Points, in no order, along strands that fork and pass close to each other.
Points whose rows are less than 40.9 apart are linked; no others are. Some points are linked to none.
Gub: -3 0 -4 7 -18 -1 -5 10 -6 4 -3 2 -3 4 4 -11 4 6 -2 -3 -10 -2 -16 -11 -6 -12 -1 -5 0 -19 8 -14 -8 14 2 1 1 9 2 -2 0 -4
sus: 17 -10 -14 27 -23 -9 -15 29 0 -1 1 -1 12 13 9 -36 8 24 -8 6 -19 1 -17 -13 -7 -16 -6 0 9 -14 8 -12 -6 53 -10 0 12 5 -14 9 8 -6
Sati: -20 10 15 15 3 -8 3 15 4 -23 -5 -17 -19 -21 14 -6 -8 12 -2 3 -2 9 2 9 11 12 20 1 -12 15 22 -6 32 -6 6 4 -15 -28 9 -5 14 -1
pifeg: -18 16 -14 -17 -31 -5 25 13 -14 9 -2 -20 -3 14 -10 -2 6 -22 1 7 12 -3 -13 16 -10 4 -9 2 9 -23 16 -8 5 -11 16 8 -5 -4 13 1 0 -3
fana: 11 -18 5 1 27 1 -20 -23 14 -11 0 16 -1 -14 10 12 -4 9 1 -3 -4 6 18 -11 5 6 8 2 -4 10 -12 11 2 -7 -13 -17 -1 -9 -8 -2 2 4
nobat: 0 12 -8 12 -38 -17 11 32 -6 0 -1 -34 -21 10 18 -38 4 -4 1 0 -6 0 -35 3 -34 -16 -15 -2 10 -37 27 2 -1 30 7 13 9 -3 -6 2 20 12
zibes: -11 16 -19 -1 -11 -2 16 11 -6 17 -6 -20 2 23 -14 3 -5 -6 -12 6 5 -27 -15 -15 3 -14 -15 -4 -3 -28 7 -3 6 -2 22 17 -14 8 11 -1 -12 -3
tuke: -15 10 -11 -18 -31 0 22 12 -17 12 0 -8 6 14 -15 -2 12 -21 2 3 12 2 -11 21 -3 8 -6 3 9 -13 9 -9 -3 -9 9 4 -3 1 11 1 -4 -8
mepu: -9 17 -11 -9 8 2 21 -2 -5 17 -1 -11 5 19 -24 15 5 -7 -6 -2 13 -21 -2 -5 17 3 -10 -6 -4 -10 -12 2 1 -21 13 15 -8 2 10 6 -15 -8
Vuloz: -11 13 -25 5 -34 -7 7 28 -1 11 -4 -13 -2 27 -2 -12 -3 -3 -14 10 0 -15 -11 -7 -7 -7 -13 9 2 -26 16 -12 14 20 15 2 -8 -1 11 -2 -2 -2
gulo: 9 -6 18 7 34 10 -12 -12 14 -15 -1 11 -7 -23 10 17 -4 0 4 1 2 7 23 18 6 25 12 17 -1 48 -11 27 27 -19 -8 -5 6 -8 -12 -11 -3 0
ninod: -7 10 -3 2 -29 -2 6 20 -10 9 -6 -15 -9 8 3 -17 5 -4 2 0 -6 -4 -30 -2 -18 -15 -12 -5 7 -31 16 -8 -9 13 10 9 3 12 0 -4 4 1
fuma: -5 0 -2 2 -11 0 -5 4 -5 2 -3 5 -4 1 2 -4 3 5 -2 -3 -8 0 -10 -8 -1 -5 4 -4 -2 -12 4 -14 -5 4 1 0 0 4 4 -1 0 -4
vus: -9 11 -19 11 -27 -15 9 30 0 2 -4 -28 -22 19 9 -22 -11 -2 -9 3 -1 -14 -13 -16 -17 -23 -13 0 -2 -34 27 -11 17 17 18 15 -11 -9 14 0 7 13
dabe: -1 -16 1 -9 -13 -2 9 -5 -15 -10 10 13 15 -15 1 1 3 -1 6 10 8 25 6 33 13 16 21 5 -6 21 3 -9 -2 0 -14 -13 3 -11 1 6 1 -12
zafo: 7 9 14 -7 35 12 0 -10 11 0 3 8 -11 -7 -7 18 8 -6 6 -8 14 0 21 20 8 25 0 8 6 40 -21 20 16 -32 0 7 9 -5 1 -2 -11 4
defe: 16 -21 -1 -6 27 2 -17 -26 15 -5 2 19 5 -8 6 13 -1 10 1 -3 2 3 23 -13 5 2 2 1 1 -3 -18 11 -2 -9 -12 -21 -4 -8 -9 2 1 6
roz: 17 -5 6 -14 29 7 -7 -23 9 8 3 14 2 3 -6 15 0 1 4 -14 0 -10 12 -13 0 -1 -5 -3 4 0 -23 11 -15 -15 -1 -6 2 9 -4 0 -8 6
laf: 16 -3 15 8 41 12 -16 -14 19 -12 -1 12 -8 -15 7 20 -1 -1 4 -4 0 3 27 10 1 24 5 21 3 46 -17 34 28 -22 -7 -3 8 -6 -14 -10 -4 8
papu: -11 23 17 -12 20 8 13 -5 0 5 -2 -9 -16 -1 -16 15 4 -16 6 -3 16 -2 6 19 -3 21 0 -5 7 25 -5 4 6 -33 11 20 9 1 10 -1 -6 4
rezo: -12 22 14 -13 9 7 10 -7 -4 9 -8 -16 -14 6 -15 12 -1 -17 5 -4 8 -8 -8 1 -12 3 -6 -12 5 0 -2 -1 -11 -24 15 23 9 14 7 -1 -1 7
niras: -13 10 -18 13 -11 -6 -1 25 4 0 -9 -16 -16 15 2 -10 -14 7 -15 1 2 -14 -4 -28 4 -19 -7 -3 -11 -23 17 -11 22 7 18 14 -24 -8 19 -1 -1 7
fum: 11 -2 -11 -8 -12 8 11 3 -5 23 3 5 23 19 -18 4 8 -2 -3 0 -2 -22 -11 -12 6 -17 -22 -3 9 -26 -13 2 -16 7 9 2 -6 24 -6 0 -15 -11
rugat: 14 -21 -7 -7 11 3 -10 -19 9 -2 3 21 12 -4 1 12 5 8 -3 1 6 5 22 -7 13 4 1 1 -2 -9 -18 2 1 -7 -12 -22 -6 -12 -7 6 1 -1
bofod: 19 -30 -7 14 6 -11 -18 -17 7 -9 8 13 20 -11 16 -7 1 18 -2 6 -12 8 15 -23 -1 -14 8 -7 -1 -12 -5 1 -12 23 -23 -24 6 -3 -16 7 14 3
Zap: -13 14 10 -10 10 5 7 -4 -2 1 -4 -2 -14 -6 -7 10 3 -7 1 -3 9 2 1 13 2 14 5 -4 0 13 0 -4 6 -26 8 10 -1 -4 12 -3 -4 -1
kavu: 3 10 -13 17 -37 -15 6 40 -3 4 -2 -27 -16 19 15 -40 4 3 -5 2 -9 -4 -33 1 -29 -15 -16 3 11 -33 24 -1 4 40 5 10 7 -1 -4 2 14 9
Pep: 22 -25 3 -14 26 -6 -5 -39 6 -7 15 15 17 -17 12 13 -9 -8 10 6 -2 19 27 17 -12 2 14 15 0 28 -6 24 -22 -1 -28 -22 14 1 -17 -5 9 13
lan: 4 -10 3 21 -5 -4 -15 9 1 -2 -5 2 -4 -3 15 -22 -1 14 -1 -11 -19 -5 -18 -27 -11 -27 0 -14 2 -17 7 -10 -16 28 -2 5 3 19 -7 -1 0 2
kunu: 1 -12 -9 9 4 5 -13 -1 13 -10 -7 17 5 -2 0 8 3 12 -10 6 9 4 17 -17 28 11 2 4 -10 -7 -14 -3 25 -3 -5 -16 -21 -22 -1 8 1 -7
mapa: -3 6 -18 21 -28 -16 2 40 2 0 -4 -23 -21 22 13 -33 -7 8 -10 -1 -7 -11 -17 -17 -17 -24 -8 -1 1 -29 24 -10 14 34 11 15 -5 -7 9 1 10 13
vab: -3 7 1 -13 18 7 7 -8 3 5 1 9 -2 0 -13 15 10 -4 1 -6 16 -3 12 12 20 16 -1 0 -1 12 -17 4 7 -28 2 2 -5 -9 8 4 -12 -6
Nitos: -2 10 17 -2 28 10 -1 -5 8 -5 -2 6 -13 -15 -2 15 4 -3 2 -4 11 4 15 21 10 25 6 5 2 37 -9 13 23 -31 3 7 3 -8 2 -7 -8 0
bafo: -14 11 -14 -2 -24 -4 9 17 -6 4 -4 -8 -6 11 -4 -5 2 -4 -8 4 2 -4 -7 1 0 2 1 4 0 -18 13 -16 11 1 11 2 -9 -8 14 0 0 -4
nez: 18 -6 2 -8 41 8 -15 -25 18 3 1 13 -1 4 -2 18 -3 8 2 -15 3 -12 20 -22 4 0 -8 -3 3 -2 -26 20 -2 -15 0 -9 -5 2 -5 2 -9 10
Muv: 21 -20 6 -25 18 2 1 -32 1 3 12 20 14 -8 -4 12 3 -11 14 -6 8 13 19 22 -3 8 3 9 5 25 -12 13 -24 -15 -16 -13 12 2 -9 -2 0 10
zasup: 4 -9 -17 -8 -21 5 1 1 -2 10 4 19 21 12 -12 4 9 -1 -8 6 6 1 11 3 11 5 -4 6 1 -10 -9 -13 -1 3 -4 -14 -5 -3 -2 6 -5 -12
pizub: -16 1 16 4 5 -3 5 2 -5 -17 3 -5 -10 -26 9 2 -6 5 3 8 2 15 2 27 7 19 28 4 -9 29 12 -3 18 -5 -1 -3 -2 -16 6 -3 7 -9
Zodo: 15 -7 -2 -20 3 7 6 -14 -3 17 6 15 18 9 -15 10 10 -6 5 -10 2 -9 4 -2 6 -6 -12 -3 7 -12 -19 2 -24 -9 -3 -7 1 12 -5 2 -8 -4
Teson: -6 7 3 -27 -4 5 22 -3 -14 16 4 -1 10 10 -26 7 15 -23 12 -9 17 -1 -5 20 6 9 -9 -5 8 4 -10 0 -21 -23 5 10 5 8 7 5 -8 -4
pas: 5 -16 3 0 -4 -12 4 -16 -17 -19 18 2 29 -25 12 -1 -10 1 14 18 -8 29 11 26 7 1 24 2 -15 28 -2 3 -14 25 -30 -18 16 -8 -8 12 11 -11
gof: -20 24 -4 -7 -7 -4 17 7 -3 -1 -5 -27 -20 4 -1 3 -5 -11 -2 4 10 -6 -4 2 -7 -2 -5 -5 -1 -17 20 -10 18 -21 20 17 -12 -15 18 0 2 5
Muzo: 2 -4 -5 28 -18 -13 -10 26 -5 -6 -3 -12 -6 4 15 -33 4 17 -3 -7 -20 2 -26 -12 -13 -21 4 -8 3 -17 15 -11 -9 41 -4 9 10 4 -5 5 9 1
fivi: 9 1 -14 -2 -23 8 10 14 -4 25 1 1 23 21 -15 -3 6 -1 -7 7 -3 -23 -18 -11 1 -19 -28 2 12 -28 -6 2 -11 17 12 3 -7 27 -8 -3 -16 -14
Mul: 14 -1 -15 18 -35 -2 -10 33 1 7 1 1 14 20 5 -33 9 18 -8 13 -14 0 -20 -2 -11 -8 -17 8 13 -14 11 -11 -6 51 -8 -5 11 7 -13 5 6 -7
piz: -10 11 16 -3 18 7 3 -2 3 -6 -3 1 -15 -16 -1 11 2 -3 1 0 10 6 10 21 9 21 11 1 0 27 -1 3 21 -28 5 7 -2 -11 7 -7 -4 -2
kub: -6 6 -19 10 -16 -1 1 21 -1 13 -7 -7 -4 19 -3 -9 -6 5 -13 3 -2 -21 -13 -26 0 -23 -12 -3 -5 -28 8 -9 9 15 17 9 -16 11 9 -1 -9 -1
lobu: -9 11 -5 8 -32 -11 8 23 -9 0 -5 -25 -19 6 12 -25 3 -3 2 -1 -6 0 -29 0 -26 -14 -7 -4 6 -31 25 -6 -3 19 10 11 6 1 1 0 14 8
Gudar: 18 -1 12 8 45 13 -22 -17 23 -12 -4 12 -10 -6 5 21 -3 4 2 -10 -2 -1 26 -8 -1 18 -2 14 2 33 -20 33 22 -22 -4 -3 3 -5 -12 -9 -5 14
faro: -12 10 -22 1 -29 -4 5 22 -3 9 -3 -6 0 21 -5 -6 0 -1 -13 8 1 -10 -7 -4 2 -1 -5 8 0 -21 11 -16 14 11 12 0 -10 -4 12 0 -3 -6
luku: -11 -8 15 4 6 -4 6 -2 -8 -20 8 -1 3 -30 10 1 -8 7 5 14 4 20 6 33 15 20 31 7 -11 35 5 1 16 1 -11 -10 1 -16 1 2 5 -15
rokin: -14 7 -1 19 -15 -16 0 22 -1 -15 -3 -24 -26 0 14 -20 -8 9 -5 -4 -10 2 -12 -9 -11 -12 11 -5 -8 -12 26 -14 11 14 10 12 -5 -18 12 2 17 11
Vavam: 16 -27 -3 11 27 -3 -29 -21 19 -9 -1 16 3 -7 13 2 -8 17 -1 -8 -6 -4 17 -41 -1 -15 2 -10 0 -14 -11 10 -2 8 -9 -19 -11 2 -11 1 2 11
Vuzi: -9 17 13 -6 1 6 4 -1 -4 11 -12 -19 -12 6 -8 3 -5 -11 4 -4 0 -14 -18 -13 -16 -15 -11 -16 4 -17 2 -2 -16 -11 19 23 5 25 2 -5 -3 8
tamek: 1 -7 5 3 23 7 -14 -9 13 -13 -6 15 -5 -14 6 12 2 10 -2 -1 6 5 17 -3 22 15 6 2 -8 12 -14 8 21 -16 -5 -10 -12 -19 -3 -1 -2 -3
Bupak: -4 2 -9 5 11 7 -7 1 11 -5 -9 11 -2 2 -5 11 3 9 -11 2 11 -3 13 -13 30 10 -2 1 -11 -5 -13 0 26 -13 3 -5 -24 -18 6 3 -7 -6
vepe: 5 11 17 -15 18 9 5 -14 1 15 -2 -2 -2 8 -17 14 0 -12 7 -12 2 -16 -5 -11 -6 -1 -12 -10 6 1 -18 7 -25 -17 9 13 13 25 -1 0 -8 6
nuv: 5 -6 6 2 19 4 -16 -15 8 -3 -2 12 -7 -5 4 7 -3 7 -2 -9 -7 -4 5 -19 0 -2 4 -7 -4 2 -9 0 -6 -6 -1 -4 -2 4 -1 -4 -4 3
mipu: 9 -5 2 -4 10 6 -9 -12 2 8 -1 13 2 2 -2 5 0 4 0 -10 -6 -11 -2 -20 0 -12 -4 -9 2 -13 -12 -2 -14 -3 3 -4 -2 14 -2 -1 -8 0
pusaf: -3 -16 7 -6 -1 -1 7 -6 -8 -13 9 12 10 -22 3 4 0 3 4 13 12 23 11 34 18 19 24 7 -7 27 -1 -3 8 -7 -14 -14 1 -15 0 4 0 -13
seda: 6 -8 -8 -5 -28 3 2 3 -11 6 3 15 19 4 -3 -6 11 1 2 3 -5 9 -7 9 0 0 -4 2 4 -9 4 -12 -14 12 -10 -10 5 5 -5 2 1 -10
Bebok: -9 11 15 4 -5 4 -3 3 -3 6 -12 -17 -16 0 3 -9 -5 -7 3 -7 -7 -9 -23 -14 -23 -20 -9 -16 5 -21 9 -5 -17 0 16 20 6 26 -2 -6 1 10
fuvo: 4 1 7 -27 6 6 14 -13 -8 14 6 9 10 6 -22 10 12 -18 13 -13 13 -1 2 16 6 8 -9 -3 7 11 -18 3 -26 -22 -1 5 9 9 2 4 -9 1
sefi: 2 5 -16 23 -28 -13 0 43 1 4 -5 -21 -16 22 13 -37 -1 10 -8 0 -9 -10 -24 -14 -20 -25 -13 -1 6 -31 22 -7 8 42 8 14 0 2 2 2 7 10
Vas: -8 10 -23 8 -13 -3 9 19 -3 17 -8 -18 0 25 -8 -5 -12 1 -15 7 2 -30 -15 -27 1 -25 -17 -3 -5 -31 10 -2 12 10 24 17 -19 12 10 -2 -13 1
Mim: 11 0 4 -1 39 10 -18 -18 17 -2 -3 12 -7 3 -1 17 -4 9 -1 -13 2 -12 16 -24 8 3 -8 -6 -3 5 -23 18 6 -18 3 -1 -9 0 -2 0 -9 8
kem: -11 4 13 -4 -10 0 1 -5 -12 -2 -3 -5 -10 -11 2 -1 0 -9 5 -4 -6 12 -14 13 -14 5 10 -6 0 5 12 -7 -15 -3 2 6 12 7 3 -4 5 0
sim: -15 10 3 -5 -4 0 4 3 -4 -2 -3 -2 -12 -5 -1 4 2 -2 -2 -1 3 3 -3 7 3 8 9 -3 -3 0 8 -12 8 -14 8 4 -5 -8 12 -2 -1 -3
vukop: -12 18 16 -12 -1 7 6 -5 -6 9 -11 -18 -13 4 -11 5 -2 -18 7 -5 3 -7 -17 -2 -19 -4 -9 -14 8 -11 3 -1 -18 -16 16 22 11 22 1 -5 3 8
leke: -1 18 13 -6 24 9 3 -10 3 12 -6 -8 -10 11 -14 15 -6 -5 1 -9 3 -21 -4 -19 -4 -6 -11 -14 -1 -1 -14 7 -12 -19 15 20 4 21 4 0 -10 8
givu: 23 -25 2 -14 32 -6 0 -39 8 -10 20 9 18 -20 11 17 -15 -16 12 13 4 24 35 28 -15 5 17 27 -2 45 -5 35 -14 0 -32 -21 15 0 -19 -4 8 15
sez: -4 2 15 10 26 7 -15 -4 13 -16 -8 9 -12 -18 9 12 -2 9 -1 -2 1 4 14 0 16 16 8 2 -8 26 -5 11 25 -18 -1 -2 -9 -15 -2 -9 0 0
bugar: -9 15 -26 3 -38 -5 9 31 0 16 -4 -15 3 32 -4 -14 -3 -6 -13 14 1 -20 -17 -3 -11 -9 -22 11 8 -27 16 -7 9 25 16 2 -5 6 7 -4 -5 -4
tafi: 18 -3 -14 12 -36 2 -7 27 0 9 3 8 24 17 2 -27 10 17 -5 15 -12 4 -17 2 -10 -6 -22 9 15 -12 9 -11 -12 45 -12 -11 10 10 -18 5 5 -11
bef: 0 1 7 -19 -15 7 9 -4 -15 12 -1 5 10 2 -12 2 11 -15 10 -9 1 5 -14 12 -4 0 -8 -5 8 -5 -3 -4 -26 -9 1 3 9 15 -1 -4 -3 -4
zadef: 9 -20 5 -4 9 -11 3 -27 -9 -18 20 7 27 -28 15 6 -14 -5 14 18 -4 28 21 25 3 0 22 6 -14 34 -4 13 -17 18 -33 -22 16 -5 -11 7 11 -5
Dinad: -12 18 -16 -8 -5 -1 26 5 -9 19 -4 -21 8 24 -23 10 2 -11 -8 5 10 -25 -12 -6 8 -4 -14 -5 -1 -21 0 1 0 -14 19 18 -8 6 11 2 -14 -7
filil: 2 -15 1 4 -11 -10 -1 -8 -13 -15 11 5 18 -18 10 -4 -2 9 6 12 -10 23 4 17 9 6 23 2 -12 16 2 -7 -7 19 -22 -15 12 -11 -5 10 10 -11
nev: -15 10 -10 12 -4 -4 -4 19 5 -6 -9 -12 -19 7 3 -6 -11 9 -12 -2 1 -7 -2 -25 9 -12 -3 -5 -14 -15 14 -11 23 -2 13 12 -25 -13 18 -2 1 7
gopek: 14 -7 4 -18 16 6 -2 -22 2 8 5 15 6 1 -7 12 6 -4 5 -11 2 -4 10 -1 2 1 -3 -2 4 2 -19 5 -18 -15 -5 -7 5 7 -3 0 -6 2
Vopot: -15 13 16 -9 -11 3 5 -4 -10 3 -9 -16 -14 -4 -3 -1 -1 -17 8 -3 -1 4 -18 9 -23 1 0 -10 6 -6 11 -4 -16 -10 12 16 12 14 2 -6 9 7
kinep: -16 10 -2 -10 -15 -2 12 7 -10 1 -1 -6 -7 1 -4 1 6 -7 -1 2 6 5 -6 14 1 8 7 0 1 -6 11 -13 6 -13 8 4 -5 -8 13 0 -1 -5
gilo: 17 -8 -10 -15 -6 8 10 -7 -2 22 7 14 27 16 -19 9 9 -2 0 -3 1 -16 1 -8 9 -13 -20 -2 10 -22 -19 4 -19 1 1 -8 -5 17 -8 3 -11 -9
Kimu: 15 -31 -6 17 12 -10 -23 -16 12 -15 3 13 13 -11 15 -4 -2 20 -4 3 -8 6 16 -32 4 -11 9 -8 -5 -11 -8 1 -3 21 -18 -23 -1 -8 -12 7 13 4
fuzi: 10 -22 -11 17 -13 -9 -15 0 1 -11 5 10 20 -5 8 -10 3 20 -7 11 -11 12 9 -13 9 -2 12 0 -7 -5 -4 -12 1 27 -18 -18 6 -12 -9 12 13 -7
tul: 15 3 14 -19 30 9 6 -20 7 9 9 9 -4 1 -18 15 6 -15 13 -13 15 0 16 18 -3 22 -4 10 10 39 -22 17 -10 -29 -4 6 19 6 -1 4 -9 10
Febiv: 6 -4 10 9 -9 3 -8 4 -4 6 -5 1 0 -5 10 -16 2 5 4 -9 -15 -5 -25 -17 -15 -24 -9 -12 9 -20 4 -5 -25 17 1 4 7 28 -10 -6 -4 0
nezaf: 9 -1 10 -17 28 8 3 -17 6 3 8 13 -2 -6 -11 15 9 -9 9 -9 18 4 19 25 8 22 1 7 6 35 -21 14 0 -30 -4 1 9 -4 1 2 -11 3
muzof: 12 -7 10 -2 9 6 -11 -13 3 7 -2 11 2 -2 4 -1 -2 2 3 -12 -12 -10 -6 -22 -8 -17 -5 -10 6 -12 -9 0 -23 3 1 -2 4 25 -7 -7 -6 4
Piv: -13 11 -21 12 -21 -11 5 30 3 1 -6 -23 -18 21 5 -17 -15 3 -15 3 1 -15 -7 -23 -5 -21 -10 1 -8 -28 23 -11 24 14 18 14 -20 -11 18 -1 2 11
Bika: 12 -7 -11 30 -19 -14 -13 28 -5 -4 0 -10 5 8 13 -37 8 22 -5 -1 -23 3 -24 -11 -10 -20 1 -4 6 -14 11 -10 -9 51 -9 6 14 3 -11 9 11 -3
kozo: -11 5 28 28 28 5 -12 4 11 -25 -7 -4 -13 -31 15 8 -14 6 1 4 -9 7 13 11 9 19 18 9 -13 50 8 21 40 -6 -6 -1 -4 -12 -10 -15 10 -2
Tunu: -7 2 24 18 27 6 -13 -3 11 -20 -6 2 -13 -26 12 11 -9 5 1 2 -5 7 12 9 8 20 15 8 -10 43 2 16 30 -12 -5 -1 -2 -11 -6 -13 4 -1
dugir: -19 21 -7 -12 -18 -7 22 8 -8 2 -4 -28 -16 6 -2 -1 -1 -18 1 5 11 -5 -10 8 -13 0 -5 -3 4 -22 20 -10 11 -17 20 14 -7 -11 16 1 4 3
zuvid: -20 23 -3 -2 -1 -2 13 11 1 -4 -7 -21 -19 1 0 5 -6 -4 -7 2 9 -5 2 -1 4 1 -3 -3 -6 -10 18 -9 26 -23 17 14 -19 -20 19 -2 0 4
takab: -10 -2 4 1 -14 -6 1 0 -13 -8 1 0 -2 -11 5 -4 1 2 4 2 -7 14 -10 15 -2 7 18 0 -5 6 11 -11 -7 5 -5 -3 7 -5 5 1 7 -6
panok: -18 13 -3 13 -2 -4 -2 20 7 -13 -9 -13 -20 -1 6 -4 -9 10 -10 -1 3 -1 2 -16 14 -2 2 -1 -12 -8 17 -11 31 -7 11 9 -26 -23 18 -4 5 5
Kubed: -15 5 30 24 25 1 -3 3 3 -23 2 -13 -11 -34 13 7 -20 2 3 10 -10 10 9 23 1 20 27 12 -14 53 11 17 34 2 -7 -1 2 -8 -6 -9 11 -7
Bas: 14 -15 11 -24 9 4 4 -27 -7 2 9 18 12 -10 -6 8 3 -18 15 -7 7 17 10 26 -4 11 6 6 4 31 -8 8 -26 -14 -13 -6 14 7 -5 -4 -2 6
nebag: 13 -22 7 -8 24 -8 1 -33 2 -17 20 8 20 -29 15 13 -19 -9 13 18 1 26 30 27 -3 4 22 18 -9 44 -7 25 -10 9 -33 -24 14 -4 -15 2 8 1
vozo: -1 0 -13 12 -17 -1 -7 18 -1 7 -5 2 -3 13 2 -13 1 10 -9 0 -7 -12 -13 -23 -1 -19 -6 -4 -1 -25 6 -13 1 20 7 2 -8 9 4 1 -4 -3
rebu: -3 -11 -4 -9 -30 -3 12 3 -21 -6 9 10 17 -5 -2 -5 7 -4 6 8 6 25 -2 33 6 14 16 4 -2 11 10 -12 -7 7 -10 -10 5 -7 2 6 2 -11
Buve: 14 -7 -13 2 -36 6 0 14 -6 10 4 15 25 13 -2 -14 12 7 -2 9 -8 5 -11 4 -5 -5 -17 6 10 -15 5 -12 -15 27 -11 -13 6 11 -13 2 2 -12
vola: 27 -30 -3 -8 13 -5 -8 -29 8 3 10 19 25 -7 14 1 3 9 4 1 -9 6 17 -9 -10 -20 -1 -4 11 -17 -6 12 -28 9 -23 -27 6 10 -21 -5 12 14
Bezen: -13 24 15 -16 14 7 16 -7 -3 8 -4 -15 -14 4 -19 14 4 -20 8 -3 16 -4 -1 15 -7 16 -4 -8 8 15 -3 2 -4 -32 12 23 11 6 10 2 -3 6
Liv: -13 16 -5 0 14 5 2 4 6 -1 -8 -1 -9 2 -6 12 2 4 -8 -2 11 -6 8 -6 24 8 -4 -3 -9 -1 -5 0 25 -23 10 7 -20 -15 13 -2 -9 -4
bezap: 9 -16 -13 -8 -3 5 -3 -10 4 5 4 22 17 4 -8 10 8 4 -6 3 8 2 18 -3 16 6 -1 3 -1 -11 -16 -6 2 -5 -8 -18 -8 -8 -3 8 -4 -7
Bopi: -1 9 -21 7 -34 2 5 32 1 20 -4 -7 8 28 -4 -17 0 1 -12 14 -4 -22 -23 -9 -9 -16 -29 9 12 -27 11 -4 2 32 13 2 -5 18 -3 -4 -9 -8
Fanu: 6 -22 2 20 17 -9 -25 -14 12 -20 1 9 3 -16 16 -1 -7 17 -2 -2 -12 7 11 -26 6 -6 15 -6 -10 5 -5 1 -1 14 -16 -16 -1 -9 -10 3 10 1
mar: -17 21 -4 -1 7 2 8 9 3 -1 -7 -11 -13 1 -4 9 -1 0 -8 0 11 -5 5 -2 17 6 -2 -3 -8 -4 6 -5 26 -24 14 12 -20 -17 17 -2 -6 -2
Futup: -21 8 16 10 1 -8 6 7 -2 -19 -1 -15 -17 -23 11 -2 -8 7 0 5 -2 12 -1 19 3 15 25 2 -10 20 21 -6 23 -4 4 2 -6 -21 8 -3 12 -4
gosi: -19 12 6 12 -2 -7 2 17 4 -17 -5 -15 -21 -10 11 -6 -8 10 -5 1 0 6 1 -1 10 5 12 1 -12 2 21 -11 30 -7 9 5 -18 -27 14 -4 11 2
voro: -1 -10 5 29 0 -10 -19 7 0 -10 -3 -5 -8 -7 18 -23 -5 15 -2 -13 -23 0 -17 -25 -12 -24 9 -14 -1 -5 10 -9 -16 30 -5 7 8 12 -6 1 5 5
tivep: 24 -25 3 -21 21 -3 -3 -38 5 -1 12 18 17 -11 6 12 -2 -6 10 0 3 16 25 16 -7 2 8 10 3 20 -10 17 -24 -8 -23 -21 12 0 -14 -4 6 12
numim: 1 -8 7 11 16 -18 -7 -21 -7 -23 21 -7 24 -30 18 1 -21 -3 15 18 -21 23 18 11 2 -6 25 4 -15 34 -10 11 -14 35 -35 -18 20 -4 -12 13 16 -8
vibip: 16 0 14 -22 27 8 4 -23 5 12 7 9 1 4 -16 16 4 -15 12 -15 8 -4 11 6 -6 12 -6 6 10 24 -23 15 -22 -23 -4 2 18 13 -3 1 -6 12
fur: 3 -13 6 10 20 0 -21 -14 12 -14 -2 13 -4 -12 10 5 -5 12 -2 -5 -9 4 9 -19 6 1 10 -4 -9 7 -7 1 1 -1 -9 -11 -4 -5 -4 -2 3 2
zegik: -1 -2 -21 -8 -33 6 6 12 -4 14 3 14 24 22 -15 0 9 -5 -10 11 6 -4 4 8 7 6 -11 10 6 -10 -3 -14 -1 9 1 -11 -4 2 -1 4 -7 -14
vok: -11 8 -5 -24 -16 4 23 3 -17 15 2 -4 12 13 -23 4 14 -23 7 -4 15 0 -8 20 5 8 -9 -2 9 -5 -3 -5 -13 -18 8 9 0 5 8 3 -8 -7
nof: 1 2 16 1 1 7 -7 -4 -2 9 -8 -2 -5 -2 2 -5 -2 -5 5 -11 -12 -10 -19 -17 -16 -18 -8 -14 7 -14 -1 -3 -24 2 9 10 8 31 -5 -8 -5 5
Fere: 2 -4 -8 -10 8 7 0 -8 3 4 1 16 6 2 -10 13 8 1 -5 -2 11 0 14 2 21 11 1 1 -3 -2 -17 -3 8 -17 -2 -8 -10 -11 3 6 -9 -8
dira: 4 -15 -2 7 15 5 -15 -7 15 -15 -7 17 2 -11 5 10 3 14 -5 4 8 7 20 -12 27 13 4 2 -9 0 -16 4 23 -8 -9 -18 -17 -23 -5 5 2 -4
Tira: -1 -1 15 0 20 5 -11 -15 4 -7 -1 9 -11 -14 3 12 -4 -1 0 -4 -6 6 6 2 -3 13 12 2 -4 24 -4 4 0 -14 -4 -1 6 1 -1 -6 -1 2
lut: -7 -8 3 7 -12 -9 -3 0 -11 -13 5 1 4 -14 8 -6 0 11 2 7 -10 16 -3 12 7 7 23 1 -10 11 7 -11 -1 14 -11 -8 7 -11 2 5 9 -10
zala: 1 -6 -8 -12 -34 4 9 6 -17 7 4 14 20 7 -7 -5 14 -7 5 3 2 14 -8 20 0 5 -4 3 5 -5 6 -12 -15 7 -8 -8 4 4 -2 1 0 -10
rugi: -8 15 -4 -15 13 4 18 -4 -3 13 2 -2 1 10 -22 15 10 -10 0 -6 18 -11 5 9 17 12 -6 -4 -1 4 -15 2 1 -27 7 10 -4 -4 11 7 -14 -6
Ranan: -8 -1 4 28 -10 -13 -10 16 -4 -11 -5 -19 -17 -4 19 -27 -4 11 -1 -12 -21 2 -24 -13 -19 -22 9 -14 -1 -10 17 -9 -13 30 1 15 11 6 -3 2 12 7
sozo: 4 -7 10 -23 0 5 8 -16 -11 7 4 13 8 -4 -12 7 8 -17 12 -9 7 11 0 21 -2 10 1 -1 6 17 -8 0 -24 -16 -5 0 11 8 0 -2 -4 1
dizi: 7 0 -18 7 -23 6 2 20 2 21 -1 4 16 22 -8 -9 1 6 -11 10 -5 -24 -16 -18 -2 -22 -25 3 9 -28 -1 -3 -2 26 12 1 -9 24 -6 -1 -14 -12
guzo: 16 2 8 4 48 13 -22 -17 24 -9 -6 11 -10 2 3 22 -5 9 3 -15 2 -9 25 -21 6 10 -12 1 0 17 -25 32 17 -21 1 -1 -6 -5 -7 -3 -9 15
Fizon: -2 -7 -9 -4 -39 -3 9 10 -20 -3 7 8 19 3 -2 -10 10 -1 4 11 1 22 -6 29 2 12 10 6 0 4 13 -14 -6 16 -10 -10 7 -6 0 6 5 -11
ponod: 12 5 20 -16 22 10 0 -21 3 12 1 4 -3 4 -15 14 0 -16 10 -14 0 -5 2 -2 -12 8 -5 0 9 18 -18 10 -24 -20 1 8 20 22 -4 -2 -5 10

Follow the links from the first point to the second, and from the first to the third. Name the last point that the two ways share.
bofod / defe / Bebok -> fur
Bebok / Bezen / pas -> vukop
takab / voro / papu -> vukop
voro / Vuzi / defe -> nof
Vuzi / nuv / lan -> nof

A fork is a point with three links. Follow the links from the first point to the second and name the forks in between, in order.
nezaf / Vopot -> Zap > vukop
fana / rugi -> bezap
Fere / nof -> bezap > fur
rugat / nuv -> fur
papu / lut -> vukop
Febiv / fana -> nof > fur

A fork is a point with three links, a tip a point with one. Leave the first point through the second and follow the links. Name the first fork or tip that comes.
leke / vepe -> Zap
mapa / sefi -> ninod
dira / tamek -> Kubed
rugat / defe -> fur
Bika / Muzo -> nof
Vas / zibes -> bezap

Name the points in between on the shortest way along the links from the first point to the second, in order.
fum / roz -> gilo > Zodo > gopek
Piv / ninod -> vus > mapa > sefi > kavu > nobat > lobu
pifeg / Liv -> dugir > gof > zuvid > mar
Bebok / piz -> Vuzi > vukop > rezo > Bezen > papu > Zap
rugat / Vas -> bezap > Fere > vab > rugi > mepu > Dinad > zibes
